A landscape with many valleys, sampled at points; each row gives a point and its height.
From any point a ball rolls to the lowest of the 2 points nearest to it. It stops when none of these is lower. Distance is the straight distance between rows; heights are no part of it.
<378> h=2.90: -4,-16,7,6,-21,-3,20,4,-28,20,-4,-14,2,33,32,46,-32,13,8,-3
<487> h=1.73: -30,-11,-11,-24,32,19,-21,7,13,-8,-12,3,-3,34,-10,-24,7,6,21,2
<841> h=6.84: 13,-25,8,21,8,-11,-15,40,3,-17,-6,47,-11,22,-41,-15,6,18,16,-11
<118> h=3.40: 7,8,20,15,10,-22,22,-26,-40,-16,40,26,-18,-31,18,-1,-19,1,-20,4
<931> h=3.45: 5,44,-9,-1,-7,-32,-6,-54,-3,-12,36,4,12,-33,-12,-3,3,4,10,2
<634> h=1.79: 14,1,-2,-22,15,14,20,7,-9,12,-53,24,9,-29,0,-20,27,18,-29,13
<653> h=2.59: 34,-20,9,1,-35,-12,18,17,-10,4,-10,-28,8,-49,4,-6,-10,3,-24,11
<339> h=3.05: 30,3,-8,-17,-19,-25,-29,-1,-24,-14,4,-9,0,-47,-25,-34,24,22,5,29
<947> h=1.64: -18,1,8,-9,13,21,-15,16,12,21,4,25,50,-10,1,-14,23,-10,-7,-11
<1016> h=2.86: 30,-27,11,-17,-35,-24,-13,27,1,-3,-13,-18,-6,-37,-19,-23,8,12,-2,19
<744> h=2.05: 10,7,-37,-2,9,-11,-3,2,24,-7,9,-10,-2,-23,-34,4,-6,-5,-14,19
<140> h=3.48: 6,-23,3,20,-34,10,4,16,7,-5,-3,-49,-14,8,-14,21,-29,-12,0,19
<1040> h=6.17: -3,-7,38,-6,-13,11,-9,-6,-5,29,-15,-14,17,-3,36,7,0,-8,-1,-3
<4> h=1.86: -10,-12,-39,-19,37,5,0,-13,6,-23,-19,-6,44,28,26,-31,-26,-13,1,0
<894> h=3.08: -22,-31,6,-5,-7,24,-6,4,-10,-3,-19,-28,-26,4,3,24,-31,-16,5,23
<472> h=7.05: -4,-21,3,33,7,17,-4,37,19,-28,-11,16,-10,34,-31,2,2,15,32,-10
<527> h=3.60: -2,22,7,-23,6,-62,-5,-32,4,-1,57,3,-4,-34,-5,-10,-19,13,0,-7
<240> h=1.97: 26,8,-37,-3,0,22,21,22,2,-1,-32,3,-6,12,-29,9,22,0,-23,12
<105> h=2.66: -24,-14,13,-11,12,21,-6,-10,2,1,-27,-39,-54,3,18,-9,-11,-5,23,22
<48> h=2.65: -9,-3,-17,-17,20,19,-5,-13,13,9,-26,-22,48,24,40,-3,-27,-8,23,25
<243> h=4.39: 1,-18,20,11,-29,5,-37,17,-15,-3,6,-44,-17,-17,1,-16,-5,-9,15,37
<892> h=7.54: -12,-3,-18,1,29,19,4,22,36,6,2,10,21,37,9,8,-2,-13,14,-17
<564> h=3.41: 44,13,-26,3,-2,-37,-3,16,-7,-37,-19,18,9,-12,-37,-27,14,24,24,21
<138> h=2.50: 12,18,-19,-3,-5,7,-7,-6,-14,-9,9,-6,-14,6,-21,10,22,-5,-7,-18
<743> h=3.83: -16,-23,22,17,-33,3,7,43,-13,8,0,-47,-25,21,9,6,-24,-28,-8,10
<868> h=6.53: 24,-8,6,-14,13,8,2,38,-17,-2,6,16,0,-22,1,-27,24,7,-14,-16
<475> h=5.92: -17,-27,25,-16,-4,-6,-7,-31,10,24,-9,12,-4,1,45,19,-13,-1,-4,-3
<697> h=2.22: -21,-14,23,-3,19,24,-13,10,-4,-11,-19,-19,-14,18,6,-24,-5,0,33,4
<1017> h=0.92: -21,1,20,-7,-21,6,6,-25,-24,15,-48,1,-10,-24,-32,0,21,-8,-23,33
<84> h=1.99: 13,25,0,11,-18,-11,-5,0,-17,34,30,-5,42,-6,13,11,7,6,-15,13
<1024> h=1.60: 0,-23,22,15,9,-1,-10,14,31,19,38,22,18,9,11,9,-13,5,-4,-39
<177> h=1.67: 13,29,-17,2,10,6,20,-26,8,6,6,-3,-6,-18,-2,6,-2,-11,-32,25
<822> h=1.87: 18,3,-2,-3,-17,0,-30,-27,-3,-11,-32,24,-9,-13,-20,5,40,6,-1,2
<770> h=2.23: 11,16,-1,-7,-9,-5,4,-29,2,-11,-7,11,-22,-20,-33,-8,30,7,-24,-9
<830> h=7.29: -13,-14,13,20,17,37,-3,42,25,4,9,-6,4,29,-14,-6,0,-2,19,-23
<389> h=1.20: 19,13,-7,-10,-26,-21,-4,-28,39,-1,24,-11,-10,5,-12,14,3,9,-5,-46
<818> h=5.45: -5,-14,1,5,-11,-22,-16,-52,42,10,15,9,-30,8,1,34,-27,9,8,-7
<155> h=1.39: 20,5,-15,-6,-17,12,25,-5,-12,9,-35,-15,-12,-25,-34,12,16,-1,-25,32
<297> h=1.63: 3,16,4,30,-28,-40,14,-21,-31,28,37,13,29,-3,7,23,-4,23,-5,6
<61> h=4.12: -35,-12,22,-4,-2,12,12,32,-11,16,-9,-30,33,27,-1,-16,-36,-17,0,7
<588> h=3.57: 4,17,0,9,4,34,-1,-12,17,-10,-33,-6,5,32,6,15,30,0,29,-23
<739> h=3.19: 26,2,-24,-32,-8,-38,-18,15,12,-26,-6,-9,4,-36,-30,-21,8,25,28,29
<477> h=1.59: 11,17,-6,-7,-22,-34,30,-30,-4,-1,27,0,-23,-2,-14,15,-13,0,-25,-41
<239> h=7.79: -1,2,-3,0,33,34,-8,0,47,20,5,-6,-16,33,20,5,4,-4,29,-16
<798> h=5.16: 5,12,-32,3,3,-32,-9,-52,33,-16,21,6,-5,-6,-7,27,-16,-9,-1,-9
<301> h=8.40: 0,1,25,14,-11,15,-24,-25,5,-25,-3,-7,-30,5,-3,-3,30,4,33,-21
<7> h=3.17: 17,1,-1,3,21,-2,14,7,-31,-9,16,12,4,-26,18,4,-19,-7,-14,2
<703> h=3.74: 11,36,-54,30,16,9,3,4,-18,-38,-5,14,-3,-12,-15,-3,15,-10,1,37
<294> h=0.70: -23,8,1,11,27,-8,39,-5,-9,23,21,14,-2,-2,2,10,-34,-7,-39,35
<142> h=8.03: -37,15,0,23,38,29,4,-24,45,27,-14,-8,-11,17,5,-3,1,-9,40,-19
<193> h=2.21: -14,7,-33,-44,30,10,-9,7,-9,-8,-34,18,-10,33,-16,-24,20,6,2,8
<119> h=4.40: -22,11,8,8,-9,14,3,39,-20,6,14,-19,28,20,-16,-6,-3,-10,-10,2
<533> h=4.00: -13,17,10,31,10,23,-4,-31,24,-20,-22,14,6,20,28,29,-2,-6,40,-22
<606> h=4.17: -22,-16,40,24,-18,15,-11,23,-19,12,-8,-40,-33,6,9,-14,-2,-18,23,27
<816> h=3.25: 13,34,-8,-1,-7,-20,-22,-30,4,-13,5,1,26,-41,-21,-20,29,9,6,21
<797> h=4.88: -5,24,5,6,-10,16,11,15,-28,5,-3,-18,33,51,17,16,-2,5,26,-20
<185> h=2.79: 5,29,-53,-30,30,18,-11,0,-14,-18,-30,23,-9,7,16,-5,34,-8,-1,19
<834> h=3.33: -26,-25,14,-1,2,-2,12,23,-15,12,6,-11,-3,30,39,15,-47,-1,10,8
<452> h=1.14: -7,8,-2,4,4,16,-23,-24,1,-10,-29,20,22,-29,4,8,23,-19,-6,13
<847> h=1.96: 18,6,1,4,-16,-2,35,-9,-9,0,9,10,-7,16,-1,38,-19,1,-12,-51
<190> h=2.44: 0,-18,7,12,-26,-22,38,4,-24,1,12,8,-22,30,30,42,-16,17,-6,-31
<298> h=6.67: 31,-25,-4,11,16,-6,7,44,-3,-12,3,50,-3,-15,-28,-31,17,22,-8,-16
<401> h=3.54: 11,15,0,6,11,-44,24,-36,4,-15,54,27,-7,-27,3,-13,-26,20,-9,10
<179> h=4.29: 6,15,-49,32,-17,-15,-7,12,-9,-34,-37,30,-4,7,-21,4,10,-2,15,37
<451> h=3.34: 8,35,-56,5,29,22,20,14,2,-20,-2,29,-8,9,-7,-13,24,-4,-4,16
<446> h=6.38: 9,-8,11,-24,0,17,-9,25,-23,9,-1,-11,8,-4,28,-7,12,-5,-10,-18
<866> h=3.31: -24,21,1,10,14,16,-7,-30,8,0,-17,-9,32,34,36,18,-13,-5,45,8
<458> h=4.84: 27,9,-20,-5,-8,-9,-24,-30,12,-12,7,-10,-8,-11,21,24,-8,-7,18,6
<13> h=2.38: -7,-8,-12,-2,1,-1,-24,4,30,13,0,12,-5,-12,-52,-3,16,-8,-18,18
<589> h=4.58: 29,-11,-1,-2,-13,9,-34,-6,-16,-9,-4,-30,-13,-16,19,14,1,-3,22,33
<102> h=1.33: 4,3,5,11,-14,-38,25,-16,-9,29,39,10,0,-16,7,12,-13,16,-38,10
<319> h=3.65: 34,16,-5,5,-24,-24,25,31,-16,-31,-3,-4,16,-21,-34,-20,18,32,21,-15
<773> h=8.50: 5,-9,22,-7,-26,-12,-26,-26,9,-22,24,-20,-32,-11,-16,-17,12,14,16,-38
<201> h=4.62: 8,24,0,19,-19,3,-6,34,-39,-1,31,-17,15,27,0,12,1,1,8,-15
<550> h=5.19: 16,39,12,2,-21,19,-4,-20,-9,0,-1,-8,31,21,28,31,9,8,20,-31
<698> h=1.12: -6,-16,-25,-28,42,17,-5,7,15,-25,-22,6,31,32,8,-49,7,7,11,-10
<602> h=2.52: 18,-12,-18,-4,-13,6,-16,20,29,9,-17,-7,-18,17,-31,11,22,6,-12,6
<600> h=0.39: -29,4,13,-17,10,9,-7,-23,-19,1,-42,6,19,-16,-11,-15,11,-11,-5,27
<76> h=1.45: -37,-29,11,-27,7,-20,10,26,3,39,11,-3,3,14,32,-15,-25,-13,-33,0
<1021> h=2.98: 28,24,-31,-2,-12,21,-9,-15,7,-19,-10,-10,-18,32,1,33,20,0,21,-27
<10> h=5.69: -9,-6,10,-4,0,-9,-19,-33,4,23,23,5,-11,7,14,27,-17,-14,-13,8
<584> h=1.00: -28,-25,37,-4,15,13,-12,30,18,16,24,18,22,-2,5,-23,11,-6,1,-34
<165> h=3.88: 9,-2,16,20,-27,-12,7,19,-12,-13,-1,0,25,-17,-38,-24,12,17,-3,-25
<752> h=2.26: -24,-30,7,-21,28,5,8,11,-1,-3,4,10,-11,-11,-8,-9,-18,-19,-24,-16
<964> h=1.06: 8,-10,-3,9,6,-16,46,3,-1,14,24,14,-22,-17,6,11,-26,1,-48,-5
<901> h=1.22: -19,-10,29,-5,-2,-9,-18,-6,11,21,37,17,-15,17,32,4,8,0,-1,-42
<616> h=2.20: 7,14,10,-2,-9,6,-27,4,7,34,7,-5,38,-28,6,-2,29,-8,-19,17
<906> h=2.74: 7,-25,-8,0,36,10,6,11,0,-24,-13,16,-6,-30,1,8,-19,-15,-9,7
<875> h=3.78: -47,-33,28,13,2,5,21,34,-9,-5,5,-30,-1,32,19,-28,-35,-12,19,3
<678> h=1.28: 7,25,-4,-14,22,29,38,-20,5,5,-25,15,1,-21,13,-8,15,-1,-34,13
<575> h=1.85: -36,-31,31,-7,15,-25,7,21,-7,14,26,26,0,0,22,-7,-21,-19,-27,-22
<738> h=8.25: -14,6,16,29,20,24,-4,-22,35,-5,-3,-3,-35,9,-13,-2,15,1,42,-28
<779> h=2.27: 28,-4,19,-10,-15,16,26,14,-22,11,-24,0,8,-46,12,-6,13,1,-31,9
<968> h=1.03: -38,5,8,-15,6,-11,11,10,-15,35,9,-4,12,-9,4,-3,-31,-16,-33,29
<12> h=0.68: 0,-14,7,0,-19,-41,-2,-12,23,13,45,0,-18,17,13,9,-9,18,-1,-27

For each start below, name the point where the ball stops.
<550> | <600>
<401> | <294>
<201> | <12>

Call two points neighbours if one is among the 2 nearest of the other. Go from one point of each pair to the other, from neighbour to neighbour, staying as low as possible. Name the highest point that can't be avoided.
<678> / <487> | <533>
<12> / <584> | <1024>
<678> / <12> | <527>
<294> / <584> | <616>
<600> / <678> | <602>
